A landscape with many valleys, sampled at points; each row gives a point and its height.
From any point a ball rolls to the lowest of the 2 points nearest to it. It stops when none of these is lower. Distance is the straight distance between rows; heights are no part of it.
Q93 (h 2.38): [113,88,99,97,113,93,87,118,120,98,99,107,106,97,86,109,101,103,115,119,127,127,118,81,98,83,109,91,74,89,106,114,113,123,104,115,66,97,120]
Q830 (h 5.08): [113,104,84,86,100,104,94,94,72,111,110,103,102,111,104,102,112,90,92,99,92,90,110,116,85,105,105,97,106,110,106,102,90,110,97,90,119,97,94]
Q169 (h 4.31): [125,72,83,103,133,113,76,79,66,98,104,79,116,103,104,73,103,90,86,110,85,88,107,108,86,114,91,120,122,97,118,115,85,123,84,72,110,116,85]
Q605 (h 2.93): [99,120,95,95,83,111,89,96,82,95,85,92,94,102,75,91,100,112,77,138,74,117,105,108,96,131,88,97,119,101,107,101,93,96,87,90,127,96,78]
Q506 (h 6.04): [111,105,97,98,97,100,112,112,84,111,84,91,110,92,91,86,106,116,86,90,77,109,92,120,107,121,89,95,114,110,115,112,104,69,107,114,106,104,93]
Q792 (h 3.30): [100,100,91,95,98,96,95,95,87,91,99,81,86,86,105,127,103,125,93,101,88,114,119,86,97,127,108,93,96,95,91,96,89,126,86,94,102,106,76]
Q416 (h 5.11): [119,84,119,114,139,125,55,89,93,108,109,112,116,116,95,75,97,73,99,95,114,95,97,102,98,92,120,126,95,89,114,112,88,76,81,89,90,116,118]
Q861 (h 5.41): [95,99,91,97,102,108,96,92,81,105,113,113,110,101,118,98,90,72,83,83,107,80,108,100,93,75,110,106,114,107,107,104,96,101,102,83,121,104,101]
Q507 (h 7.16): [59,155,92,78,67,111,95,113,108,112,99,89,88,110,85,115,111,103,104,103,102,140,104,105,94,105,98,88,75,74,92,77,82,97,97,108,110,83,97]
Q399 (h 2.87): [73,128,88,68,90,81,125,115,92,99,109,77,86,88,111,102,102,103,117,83,94,112,100,88,101,95,106,100,102,90,89,84,98,95,104,120,100,97,103]
Q845 (h 5.07): [139,72,111,113,122,97,81,95,104,91,112,119,121,100,104,96,85,92,102,109,114,104,105,105,101,92,96,110,89,97,102,130,112,108,95,103,66,110,123]
Q793 (h 4.49): [116,83,101,100,118,126,65,81,71,97,95,93,106,112,111,90,115,90,92,122,85,86,104,103,86,109,122,124,104,102,119,117,86,121,87,68,106,113,87]
Q20 (h 4.24): [123,55,104,131,135,110,67,61,74,109,128,107,113,78,115,107,88,80,87,90,111,91,121,99,107,96,81,123,127,97,66,112,100,117,99,68,86,126,88]
Q594 (h 0.97): [92,117,116,79,120,97,84,118,82,91,103,94,117,119,120,79,116,72,127,118,94,98,86,110,90,87,129,97,85,96,113,103,64,89,105,85,84,113,109]
Q293 (h 4.40): [99,92,102,123,85,104,132,123,135,108,104,124,105,107,82,120,94,115,118,88,96,119,99,84,137,105,89,78,96,108,101,97,118,87,141,115,92,92,106]
Q857 (h 5.05): [90,107,104,108,91,87,126,133,132,86,88,127,106,119,115,110,105,107,106,99,110,103,86,88,97,92,110,80,77,113,106,73,107,91,97,122,91,90,107]
Q77 (h 2.18): [105,105,112,101,108,86,105,96,91,102,124,112,90,102,117,91,94,85,112,95,107,65,98,118,81,86,105,114,103,108,74,88,88,106,107,106,97,91,110]
Q730 (h 2.27): [103,100,101,86,98,90,89,99,93,94,106,124,91,117,110,106,118,103,116,140,98,75,101,99,79,88,112,93,91,105,97,90,92,107,79,95,104,84,93]
Q341 (h 1.44): [87,131,110,78,111,88,98,127,88,95,110,80,110,118,114,81,121,78,132,114,88,81,87,120,69,90,125,96,81,111,104,93,71,108,110,100,97,97,103]
Q523 (h 2.15): [104,92,104,103,89,114,108,95,106,121,109,88,106,84,77,96,79,101,100,85,103,129,116,106,127,110,69,88,113,89,95,111,118,90,133,101,100,107,114]
Q627 (h 4.14): [100,79,72,95,102,92,112,81,110,89,92,99,82,85,90,121,101,115,83,108,93,100,102,74,101,96,83,98,98,97,119,95,104,122,89,107,122,86,89]
Q492 (h 3.77): [100,80,99,122,85,90,127,96,97,86,97,113,95,84,125,111,93,109,88,90,101,76,106,80,111,86,87,104,106,114,88,101,130,120,106,93,105,97,97]
Q480 (h 3.31): [118,96,91,111,105,106,79,93,87,115,104,73,92,76,61,99,87,112,85,95,92,126,108,110,102,137,66,85,125,89,97,110,99,89,101,92,116,117,89]
Q843 (h 3.81): [106,70,76,115,123,112,89,69,80,122,101,71,95,63,94,89,89,94,82,88,88,100,103,105,98,119,65,105,133,97,92,102,97,102,104,74,121,132,81]
Q754 (h 4.30): [127,65,85,109,114,109,84,78,104,90,102,99,103,87,85,84,92,87,85,116,107,103,114,92,107,85,85,112,108,96,115,117,118,113,94,95,109,106,109]
Q426 (h 1.07): [89,121,110,74,88,97,91,117,118,100,91,99,90,114,83,111,110,124,121,131,81,104,97,96,91,126,106,75,84,98,96,85,84,112,92,117,92,89,88]
Q376 (h 3.14): [77,125,87,102,88,74,139,117,113,96,86,82,87,102,104,101,108,120,101,99,81,92,78,95,101,87,95,93,102,116,99,74,104,85,97,115,101,90,95]
Q602 (h 1.79): [68,140,93,90,77,97,103,121,128,89,87,85,88,125,84,94,106,121,100,123,80,117,100,79,101,102,106,80,67,100,106,84,90,99,81,127,99,65,99]
Q27 (h 4.93): [72,133,111,100,93,81,116,116,123,106,112,99,81,107,100,133,100,124,116,85,103,112,99,72,103,125,115,91,86,104,60,69,90,100,95,124,92,77,95]
Q960 (h 4.36): [99,85,76,96,90,95,112,106,106,87,96,94,85,88,86,100,89,112,89,99,101,109,117,82,112,103,74,97,105,96,115,106,116,107,97,114,101,93,95]
Q425 (h 4.53): [93,107,113,117,79,108,118,109,103,124,92,107,112,105,79,86,94,105,93,74,105,110,97,104,132,96,82,96,119,104,102,107,133,61,142,97,118,103,109]
Q379 (h 5.15): [73,121,93,86,66,97,111,103,105,103,87,93,93,102,89,101,95,91,88,80,115,109,105,104,120,93,89,91,118,103,101,92,107,65,115,91,134,96,93]
Q179 (h 3.54): [118,58,115,139,124,127,73,63,63,94,101,112,110,110,115,88,98,94,80,91,106,70,104,105,95,100,89,134,110,107,91,110,100,100,78,71,94,117,96]
Q347 (h 1.45): [78,145,106,85,83,93,103,125,117,105,89,91,95,122,67,97,110,122,121,127,72,124,83,101,100,116,110,65,76,101,103,75,71,93,96,127,96,76,88]
Q398 (h 2.74): [116,99,88,80,101,83,82,114,110,87,100,118,112,106,106,107,113,105,116,135,105,114,118,86,91,83,119,92,69,90,109,110,117,124,79,108,73,92,113]
Q721 (h 4.43): [68,121,96,89,89,79,125,106,93,87,102,102,87,104,136,113,108,97,100,77,113,80,96,81,104,65,128,103,99,109,88,85,111,104,101,90,113,85,87]
Q927 (h 4.83): [131,89,97,105,108,92,91,98,116,76,103,116,112,97,100,89,91,86,96,121,120,88,98,104,97,76,86,110,87,92,121,126,125,107,89,104,91,90,124]
Q23 (h 2.42): [75,125,82,76,82,88,114,112,82,96,105,86,96,109,118,99,109,94,103,93,99,83,97,112,94,78,100,100,91,104,99,90,97,96,96,106,108,92,97]
Q821 (h 1.59): [118,80,116,128,97,107,109,104,116,103,93,104,117,102,84,70,93,86,98,105,117,103,101,101,124,90,78,115,102,99,111,130,131,81,118,90,102,107,120]
Q886 (h 4.05): [132,81,113,98,122,90,99,110,104,102,97,88,114,104,90,76,100,98,107,100,103,93,87,114,94,109,98,104,94,92,124,131,92,113,89,111,74,115,105]
Q854 (h 4.07): [86,103,94,103,98,93,118,97,81,87,103,101,87,92,131,116,97,107,83,85,99,82,104,86,97,90,113,107,96,107,81,91,103,115,96,92,105,100,89]
Q634 (h 4.64): [69,135,114,90,80,77,122,121,101,93,111,96,76,115,117,116,104,105,118,91,105,96,103,83,97,96,105,97,76,103,65,67,98,106,94,119,96,74,113]
Q183 (h 4.26): [106,110,92,115,92,121,104,101,94,126,109,106,108,104,94,96,91,86,90,69,104,114,98,117,112,114,80,98,128,116,101,110,115,64,127,89,130,107,100]
Q880 (h 4.51): [133,65,121,124,122,109,72,81,95,109,95,101,100,95,88,95,87,99,99,95,117,101,116,115,105,117,93,111,114,89,89,116,101,107,97,96,81,123,102]
Q24 (h 3.93): [78,121,97,80,76,95,96,94,79,99,111,91,78,113,110,122,117,112,102,118,84,87,123,83,86,115,116,95,79,86,87,82,85,123,93,96,118,86,73]
Q648 (h 3.64): [104,99,116,122,100,84,126,120,122,91,101,102,101,95,115,110,97,113,102,96,98,92,87,88,101,97,110,94,88,109,93,104,101,114,105,114,81,105,109]
Q113 (h 5.27): [141,54,106,122,134,97,68,76,108,108,115,116,122,88,98,96,86,77,81,107,119,113,115,92,103,79,110,119,103,93,105,120,121,109,92,82,76,112,117]
Q311 (h 2.81): [84,101,89,108,87,88,133,96,116,106,96,98,90,93,106,96,85,109,86,88,95,82,84,98,111,93,85,91,111,116,108,86,111,92,111,108,113,89,95]
Q755 (h 4.74): [100,114,106,98,113,122,97,105,95,107,89,88,98,90,77,88,103,94,88,87,104,141,97,105,111,125,99,92,118,86,114,118,106,77,107,92,121,108,99]
Q840 (h 3.15): [92,83,88,98,96,94,121,78,93,101,98,100,87,81,103,103,95,111,91,87,85,83,94,96,105,104,79,100,123,109,98,94,98,105,104,95,124,99,82]
Q817 (h 1.76): [109,85,115,108,102,97,99,104,121,115,105,92,104,87,79,98,85,116,116,90,99,106,100,106,116,118,77,89,110,93,86,120,111,97,126,119,80,96,115]
Q464 (h 4.16): [70,117,89,96,92,94,120,111,90,105,97,100,102,92,128,102,105,95,96,56,110,99,90,110,101,85,111,98,110,107,100,97,114,80,123,100,111,99,101]
Q487 (h 2.95): [95,105,96,84,91,99,89,99,99,100,101,101,86,104,95,112,98,104,96,100,106,115,119,102,100,106,94,78,88,87,92,92,87,102,98,111,100,95,94]
Q916 (h 1.20): [123,73,114,123,104,109,102,103,123,109,102,111,107,88,73,95,84,102,100,106,117,117,119,96,119,97,85,91,95,98,114,126,134,97,125,99,87,103,111]
Q302 (h 3.97): [107,100,101,116,106,117,103,85,86,123,97,102,108,84,106,103,90,100,80,65,99,119,99,108,112,127,81,89,133,109,89,113,101,80,114,78,129,116,81]
Q223 (h 3.51): [86,122,88,107,86,103,111,102,93,102,99,94,81,90,104,124,99,124,79,95,77,108,100,89,101,126,94,91,105,101,81,81,91,109,93,104,114,101,81]
Q230 (h 4.71): [88,99,110,122,83,99,117,124,135,91,93,139,110,108,101,116,99,110,116,92,115,111,100,84,115,102,101,79,88,120,86,87,112,82,128,109,88,94,111]
Q304 (h 0.95): [104,87,122,93,122,92,101,110,94,104,105,98,111,103,114,84,100,82,119,88,106,81,81,121,95,96,105,108,96,106,98,110,84,82,105,111,84,113,118]
Q248 (h 5.56): [103,99,87,101,85,96,119,106,107,79,97,83,96,87,104,77,95,105,82,90,111,91,95,98,116,83,80,121,110,105,125,119,130,88,95,97,112,98,103]
Q161 (h 3.06): [105,76,105,105,103,117,80,72,62,82,98,120,114,118,127,95,100,87,86,98,108,70,103,116,90,82,102,129,105,107,88,109,95,100,92,61,100,104,100]
Q66 (h 1.90): [91,95,92,98,105,94,104,133,136,90,105,116,113,109,83,110,100,111,133,102,126,148,108,78,102,87,102,81,71,95,90,99,110,118,112,136,65,91,120]
Q888 (h 3.40): [113,85,106,87,93,93,91,96,106,104,111,125,99,101,106,128,92,96,111,104,115,104,118,91,93,97,100,84,85,93,83,91,104,113,98,106,90,92,106]
Q871 (h 3.23): [81,115,77,84,98,89,128,124,108,96,97,86,104,90,104,100,103,103,110,78,107,122,91,98,103,85,106,93,107,94,117,92,108,97,119,125,95,104,112]
Q829 (h 6.35): [100,113,116,86,99,102,98,119,102,130,94,93,114,105,85,86,95,91,113,90,87,113,85,131,87,120,105,95,104,104,104,100,77,84,112,120,95,108,103]
Q695 (h 4.17): [77,97,87,103,83,84,121,114,126,87,112,109,95,98,113,121,93,100,105,87,114,116,110,77,121,74,115,94,85,94,92,90,120,106,111,120,91,92,116]
Q713 (h 4.75): [124,83,99,134,72,95,116,105,135,111,116,115,123,95,79,97,84,123,104,98,93,98,117,96,122,106,68,93,90,114,99,119,134,112,128,122,76,100,108]
Q532 (h 3.76): [115,62,92,105,106,95,93,68,66,95,100,91,90,89,116,96,91,107,97,114,97,60,101,120,85,115,83,125,120,105,87,99,89,131,91,80,100,99,91]
Q640 (h 4.41): [123,63,85,91,121,79,82,79,98,84,105,102,96,83,108,115,95,100,98,137,96,83,118,86,82,94,107,110,95,88,109,100,113,144,75,84,88,105,106]
Q360 (h 1.56): [109,97,118,102,116,85,118,105,99,112,109,97,102,97,113,92,90,100,132,90,91,52,85,127,85,95,101,116,102,127,86,91,89,100,97,113,86,107,113]
Q669 (h 3.88): [116,64,113,132,140,129,86,71,71,102,112,95,106,78,116,97,97,96,89,75,103,87,108,102,106,109,85,124,113,97,85,113,97,97,88,70,99,122,102]
Q456 (h 6.86): [91,132,98,73,88,107,85,91,96,132,104,81,96,82,81,117,104,103,105,99,90,127,93,134,101,120,87,83,106,75,93,101,86,91,104,106,111,97,93]
Q572 (h 4.06): [117,79,79,109,116,118,88,77,87,98,98,80,102,79,81,80,93,88,79,104,91,100,108,100,104,113,69,110,123,92,117,117,104,106,92,88,129,111,92]
Q735 (h 4.86): [100,97,109,99,112,107,94,101,114,104,93,112,91,95,98,115,98,95,102,98,102,103,92,108,99,115,119,94,112,111,95,97,84,100,99,94,104,106,90]
Q457 (h 4.27): [123,88,118,107,121,114,70,87,92,94,100,93,94,93,103,97,98,94,101,120,101,86,97,112,90,114,108,120,108,92,86,114,85,109,87,92,86,120,107]
Q384 (h 7.01): [82,148,105,81,84,111,96,105,100,133,109,92,96,102,84,122,115,99,100,89,90,139,102,109,87,113,104,81,95,79,96,92,77,103,112,117,114,90,91]
Q29 (h 5.42): [98,94,109,109,137,111,81,87,87,99,106,116,126,109,124,107,98,65,98,69,107,87,83,97,103,79,137,122,107,104,99,108,90,90,103,76,99,115,103]
Q577 (h 3.87): [114,66,93,98,107,89,102,85,125,85,96,122,86,81,99,113,100,103,95,115,106,90,110,87,99,95,90,100,100,103,109,92,118,115,88,110,98,98,98]
Q148 (h 2.73): [97,123,106,106,82,110,100,97,96,79,74,80,89,104,96,80,105,102,89,137,84,98,88,102,91,112,106,100,101,108,110,104,88,98,86,91,111,92,84]
Q611 (h 3.58): [103,85,102,84,110,84,107,100,129,83,91,109,88,85,111,113,108,100,107,120,116,98,94,83,102,85,114,99,78,96,108,96,120,119,85,104,90,97,108]
Q536 (h 1.75): [71,148,92,95,66,91,109,109,104,107,87,90,81,112,87,102,102,114,88,99,75,113,89,104,104,89,94,89,101,105,92,63,90,77,93,106,115,67,84]
Q688 (h 3.86): [131,90,106,116,114,84,111,107,118,98,104,100,105,88,99,104,97,106,110,95,105,94,92,93,100,103,101,100,84,98,117,120,107,124,98,117,76,113,108]
Q613 (h 4.38): [65,138,97,81,71,74,108,116,93,92,115,75,78,122,110,106,118,108,125,110,93,104,109,85,90,92,114,105,68,94,90,67,87,103,90,123,97,79,102]
Q601 (h 2.84): [95,84,96,92,103,94,100,99,105,98,84,134,100,108,117,114,108,87,110,104,105,81,98,90,85,80,129,88,91,113,107,90,92,104,85,90,107,95,98]
Q503 (h 3.41): [99,100,111,95,114,101,77,106,115,96,94,131,107,120,118,104,111,71,106,109,119,87,90,102,85,77,131,96,95,104,91,92,94,86,91,85,102,102,112]
Q866 (h 4.84): [109,100,94,90,97,101,97,95,90,93,103,88,104,110,95,70,103,95,92,114,97,83,98,118,86,99,96,103,103,100,127,107,86,108,88,93,106,94,106]
Q561 (h 3.28): [103,101,99,89,120,69,110,121,133,84,97,105,89,99,97,110,106,124,121,110,104,97,92,79,98,106,107,95,77,98,105,104,111,124,88,129,75,91,105]
Q500 (h 3.56): [92,114,89,93,100,108,117,126,105,111,95,83,111,88,102,110,108,98,97,66,105,139,102,99,115,109,103,80,117,92,109,101,94,86,118,109,104,103,108]
Q714 (h 2.80): [101,94,112,115,93,95,106,95,112,114,100,113,92,105,106,102,93,90,109,86,101,66,83,111,95,91,88,100,102,120,77,82,96,94,114,99,107,90,97]
Q277 (h 5.13): [103,92,123,116,127,109,103,98,95,106,102,115,106,90,112,110,101,79,99,82,102,95,88,91,90,99,130,107,108,108,100,104,90,96,95,97,105,114,107]
Q431 (h 1.99): [99,84,102,117,92,99,122,98,132,103,104,104,113,87,90,89,96,92,106,93,113,83,95,90,121,71,86,111,98,106,118,120,137,93,129,107,102,105,117]
Q859 (h 4.81): [128,91,102,90,136,99,69,91,97,92,104,101,120,111,98,84,116,78,104,143,94,81,99,104,89,93,117,121,88,92,127,126,95,117,80,77,74,109,107]
Q703 (h 3.39): [95,117,106,116,81,81,139,124,131,93,92,98,99,101,105,97,101,130,112,105,90,85,78,88,95,96,87,98,87,128,103,91,110,100,98,118,98,94,112]
Q603 (h 4.66): [118,86,118,103,126,113,65,89,79,103,98,98,112,127,100,71,115,97,102,115,87,82,94,115,78,114,112,137,99,99,121,110,76,99,74,85,81,118,94]
Q910 (h 5.76): [97,102,90,89,118,97,83,82,68,92,124,107,122,115,123,95,95,61,85,94,102,73,103,113,100,59,127,126,103,98,108,99,89,104,104,65,103,101,88]
Q75 (h 3.90): [79,120,116,97,88,111,93,97,109,99,93,114,92,116,117,104,115,79,98,115,112,90,82,117,88,87,123,94,94,107,82,84,81,83,95,79,120,98,96]
Q674 (h 3.38): [88,116,118,109,96,107,98,98,111,102,101,107,99,114,103,94,89,82,102,100,112,89,79,110,96,78,103,93,101,109,88,95,96,81,111,93,105,91,115]
Q239 (h 3.02): [111,100,94,83,106,81,89,109,120,88,99,110,91,107,95,113,109,123,122,135,93,94,115,80,82,103,116,94,62,88,101,100,104,133,81,128,70,91,99]
Q327 (h 4.01): [113,84,119,101,101,107,88,70,84,97,90,87,93,98,102,88,101,104,100,122,99,63,86,120,86,115,94,124,105,106,87,95,84,111,85,91,90,101,93]
Q462 (h 4.56): [115,83,88,119,80,98,119,97,118,94,109,107,98,89,78,95,82,124,93,101,103,107,115,84,121,101,60,96,90,96,106,114,134,118,111,118,94,94,102]
Q733 (h 2.43): [91,94,84,117,78,99,134,103,121,114,105,101,106,92,96,100,85,108,108,89,93,98,107,84,117,80,86,89,113,109,107,107,123,87,133,108,106,95,104]
Q283 (h 5.68): [116,77,108,103,137,98,83,79,70,95,118,118,123,105,130,98,92,65,87,92,99,74,95,101,104,68,129,142,107,100,95,105,102,109,89,69,91,113,100]
Q889 (h 1.32): [123,83,112,117,99,106,100,89,102,107,98,88,100,80,95,92,92,103,96,107,111,92,97,108,113,115,86,113,108,98,88,120,111,101,118,104,80,117,117]
Q520 (h 6.50): [96,138,108,93,85,100,93,121,103,121,87,95,106,109,72,83,98,101,109,109,77,114,69,131,94,121,85,89,108,107,98,87,79,70,100,113,100,90,100]
Q784 (h 3.84): [90,114,98,103,108,106,119,102,81,103,95,91,111,88,120,104,103,97,88,66,103,116,98,99,109,96,115,99,111,97,109,114,96,89,120,94,108,114,113]
Q474 (h 4.54): [109,106,103,107,121,125,88,84,92,121,109,89,102,86,94,101,99,84,80,77,102,126,102,98,106,114,117,104,124,91,106,115,89,79,98,85,116,120,104]
Q773 (h 4.15): [59,135,86,78,73,97,104,95,90,103,105,83,85,125,102,123,119,110,110,109,88,118,119,75,96,105,111,102,89,78,92,75,83,112,88,113,109,87,84]
Q388 (h 5.40): [110,89,119,119,123,131,71,91,92,124,112,108,121,103,94,97,95,60,94,70,114,107,106,105,104,90,112,118,105,81,96,109,82,75,103,85,89,120,113]
Q671 (h 1.55): [80,126,124,76,101,95,86,129,116,86,92,107,99,120,92,103,119,107,138,120,102,118,96,99,85,114,118,71,68,95,89,102,85,105,98,113,84,97,106]
Q734 (h 3.55): [116,79,89,119,118,104,91,81,103,120,105,62,97,67,83,89,84,116,96,90,94,108,104,107,110,117,69,95,126,90,90,115,109,105,111,95,96,119,90]
Q447 (h 1.78): [100,108,104,93,87,93,98,97,98,93,104,93,79,113,111,108,96,111,105,124,98,76,104,112,83,94,106,98,93,110,79,69,92,109,83,105,105,80,95]
Q962 (h 2.13): [110,73,114,126,105,110,107,79,97,86,97,119,105,85,115,85,95,88,86,88,107,73,96,97,112,85,100,127,99,105,99,111,123,99,110,77,97,107,105]
Q353 (h 3.69): [97,102,86,72,97,99,100,97,72,96,106,103,97,119,125,118,120,107,110,114,89,92,121,79,95,100,125,98,76,88,112,94,95,119,98,92,96,92,86]
Q344 (h 2.16): [82,118,99,96,88,108,92,123,131,79,89,104,84,117,75,87,101,112,102,140,102,112,94,92,89,90,97,79,74,106,106,89,99,101,85,117,100,75,105]
Q917 (h 3.47): [98,81,86,94,110,89,95,69,68,102,106,95,83,81,108,110,96,107,96,99,86,76,107,106,85,117,82,103,122,100,94,92,91,120,91,94,118,107,71]
Q563 (h 2.57): [110,69,111,117,99,118,88,79,82,84,95,122,101,100,125,110,92,89,75,93,111,86,104,92,99,86,100,117,110,121,85,104,109,95,96,74,106,107,98]
Q465 (h 5.38): [85,108,78,81,70,91,118,99,100,90,88,82,88,94,90,78,96,101,79,94,98,107,104,106,105,83,89,102,113,100,119,98,114,75,99,103,127,91,101]
Q901 (h 2.53): [88,112,91,84,83,93,104,111,104,97,95,88,95,108,84,92,91,105,111,103,94,116,101,105,102,101,79,82,89,95,101,90,102,94,106,123,98,81,115]
Q955 (h 4.87): [115,108,117,95,107,121,81,92,74,99,85,81,99,117,101,59,117,95,102,103,84,75,81,129,79,111,100,121,112,117,107,105,80,82,77,90,94,122,97]
Q936 (h 6.19): [92,119,92,85,94,95,112,114,88,112,93,83,101,91,102,97,103,99,102,87,85,97,88,123,88,119,104,96,114,111,95,90,90,86,107,116,103,98,101]
Q781 (h 4.57): [120,88,94,91,101,110,86,101,105,83,94,110,101,106,84,86,89,82,95,111,112,100,109,107,100,94,86,98,96,103,124,119,108,101,90,97,107,96,106]
Q382 (h 1.92): [85,125,95,71,94,93,104,120,93,98,94,79,102,116,112,84,117,97,120,116,84,74,93,114,78,84,102,89,88,102,127,89,86,93,97,103,109,90,102]
Q285 (h 3.85): [98,115,102,108,95,97,121,118,97,116,105,103,115,92,94,117,99,109,117,66,101,122,92,108,108,112,105,86,108,96,91,97,90,91,130,120,92,107,108]
Q879 (h 5.04): [109,102,116,87,101,110,92,91,75,107,81,81,105,105,91,56,107,109,100,104,72,90,77,127,91,126,87,109,122,109,113,106,80,59,87,106,94,107,88]
Q76 (h 4.52): [58,112,89,89,87,78,134,111,111,83,107,101,91,106,124,113,95,98,115,82,121,87,104,69,116,70,120,104,84,91,87,76,107,105,97,115,90,87,109]
Q441 (h 3.82): [110,81,86,105,92,86,108,102,114,84,114,119,105,96,116,121,97,91,107,88,114,102,121,91,102,75,108,98,79,98,97,98,122,119,103,110,86,104,106]
Q505 (h 1.71): [107,87,114,122,99,110,114,87,95,100,111,87,102,78,110,93,94,91,97,98,114,91,101,95,124,85,95,116,104,90,95,116,115,94,125,75,89,110,114]
Q276 (h 1.27): [72,124,105,103,67,86,109,99,100,103,98,97,76,122,101,111,95,117,101,112,86,82,91,108,90,90,99,89,96,120,81,62,90,91,88,112,116,71,87]
Q455 (h 4.28): [88,119,106,112,111,128,100,88,89,128,97,93,107,92,109,105,109,84,74,54,101,125,90,112,99,114,110,98,132,89,87,108,91,87,102,85,127,116,87]
Q964 (h 4.13): [93,113,102,120,85,96,125,122,119,116,107,105,108,103,82,115,97,128,116,83,95,132,104,87,115,118,101,83,102,109,82,90,106,110,128,128,84,90,99]
Q789 (h 3.94): [104,83,82,73,113,86,81,93,89,89,109,106,90,100,120,127,110,99,108,126,99,102,125,75,94,90,127,99,86,74,100,97,109,137,93,95,98,98,87]
Q597 (h 5.82): [85,103,83,100,88,98,118,106,113,103,94,112,86,103,92,127,93,126,100,76,110,124,95,79,130,111,100,81,104,94,95,77,101,90,103,103,110,85,88]
Q340 (h 4.25): [147,67,106,103,139,95,68,93,107,103,95,95,120,100,71,69,103,100,106,112,102,95,103,109,91,104,85,120,103,86,136,138,99,109,74,108,80,120,102]
Q766 (h 3.49): [108,104,94,79,106,103,85,101,74,102,100,95,95,107,110,119,114,105,98,122,82,112,114,88,98,122,130,91,97,91,112,111,87,121,95,88,103,108,81]
Q667 (h 4.58): [98,108,115,103,123,120,98,87,97,127,103,105,101,86,97,124,110,94,93,78,94,118,84,110,91,120,117,89,124,103,88,94,80,94,97,97,113,114,71]
Q5 (h 1.46): [98,102,118,89,133,96,88,110,68,107,116,96,122,113,115,82,109,72,117,93,100,83,85,120,87,88,122,122,96,99,98,107,71,98,110,92,75,107,119]
Q17 (h 5.91): [112,93,107,99,89,103,104,108,92,94,80,95,99,98,83,73,96,101,94,95,104,105,82,122,116,111,74,101,109,101,117,113,116,68,110,101,106,106,106]
Q750 (h 2.50): [100,114,103,107,86,104,98,117,117,72,79,94,87,106,87,79,98,105,92,138,96,102,88,97,102,100,98,95,94,107,132,106,106,96,76,105,109,88,111]
Q740 (h 2.12): [75,134,75,81,72,99,110,110,93,93,103,86,93,116,92,95,101,111,90,104,82,114,100,92,105,104,92,86,98,101,106,87,97,89,84,113,117,82,93]
Q631 (h 1.39): [91,107,103,88,95,96,99,130,128,77,88,106,105,113,86,109,113,116,122,110,118,134,105,83,92,110,115,77,67,93,102,95,90,113,99,128,78,88,103]
Q619 (h 1.68): [97,89,111,114,81,119,106,93,128,121,106,109,107,86,87,107,96,98,107,97,109,109,122,98,128,98,91,90,91,94,89,116,124,100,143,97,92,99,114]
Q216 (h 4.85): [70,107,109,105,71,113,116,100,109,120,95,116,100,100,95,111,92,87,96,68,122,107,99,110,117,90,97,90,118,106,94,96,120,69,137,81,132,99,99]
Q235 (h 5.23): [66,127,94,99,90,92,113,115,129,96,108,118,92,124,108,128,112,123,117,80,114,132,106,72,101,98,119,90,86,98,72,58,98,106,95,113,99,87,98]
Q610 (h 3.70): [99,105,85,113,100,110,99,84,82,112,104,95,97,83,99,115,95,111,71,86,78,110,105,96,104,139,83,86,118,103,87,96,86,104,104,87,124,108,73]
Q961 (h 4.62): [125,75,100,95,129,91,65,84,109,86,102,118,102,95,103,104,103,86,97,149,114,80,102,98,73,89,115,125,90,90,102,111,99,124,76,88,72,108,104]
Q748 (h 5.55): [82,103,89,87,95,93,119,122,106,86,91,108,95,116,111,121,111,114,118,81,113,121,107,86,111,104,121,86,97,105,97,77,98,101,96,113,92,86,94]
Q567 (h 4.19): [106,78,87,83,97,95,91,94,88,72,101,100,92,98,104,107,104,99,93,134,107,95,117,96,88,85,111,108,85,83,115,101,105,122,87,91,88,94,109]
Q504 (h 6.68): [84,140,118,83,86,109,82,95,107,121,88,89,93,94,67,101,100,107,98,112,91,112,75,135,98,122,97,85,108,86,80,93,74,83,97,104,98,89,98]
Q120 (h 3.11): [104,123,83,98,92,116,89,98,93,111,87,83,90,83,65,104,89,122,72,112,86,137,101,103,110,141,69,91,108,92,108,98,96,96,93,97,120,109,81]
Q152 (h 4.88): [139,73,105,111,131,122,65,84,92,94,98,116,120,122,84,72,108,81,91,112,98,87,111,103,87,92,113,135,102,96,124,113,92,92,70,77,93,118,108]
Q551 (h 5.74): [106,81,93,108,91,105,113,92,78,89,78,99,99,91,105,79,90,101,82,85,107,94,94,100,113,98,73,108,124,108,113,112,124,76,106,85,125,109,100]
Q135 (h 3.50): [108,71,78,118,74,89,122,80,91,82,104,108,103,89,116,91,92,108,71,92,104,81,107,94,103,91,60,107,113,110,105,104,124,111,99,93,117,104,84]

Where does a ball stop that starts at each point below?
Q861 -> Q426
Q416 -> Q426
Q748 -> Q792
Q462 -> Q631
Q886 -> Q916
Q457 -> Q916
Q955 -> Q426
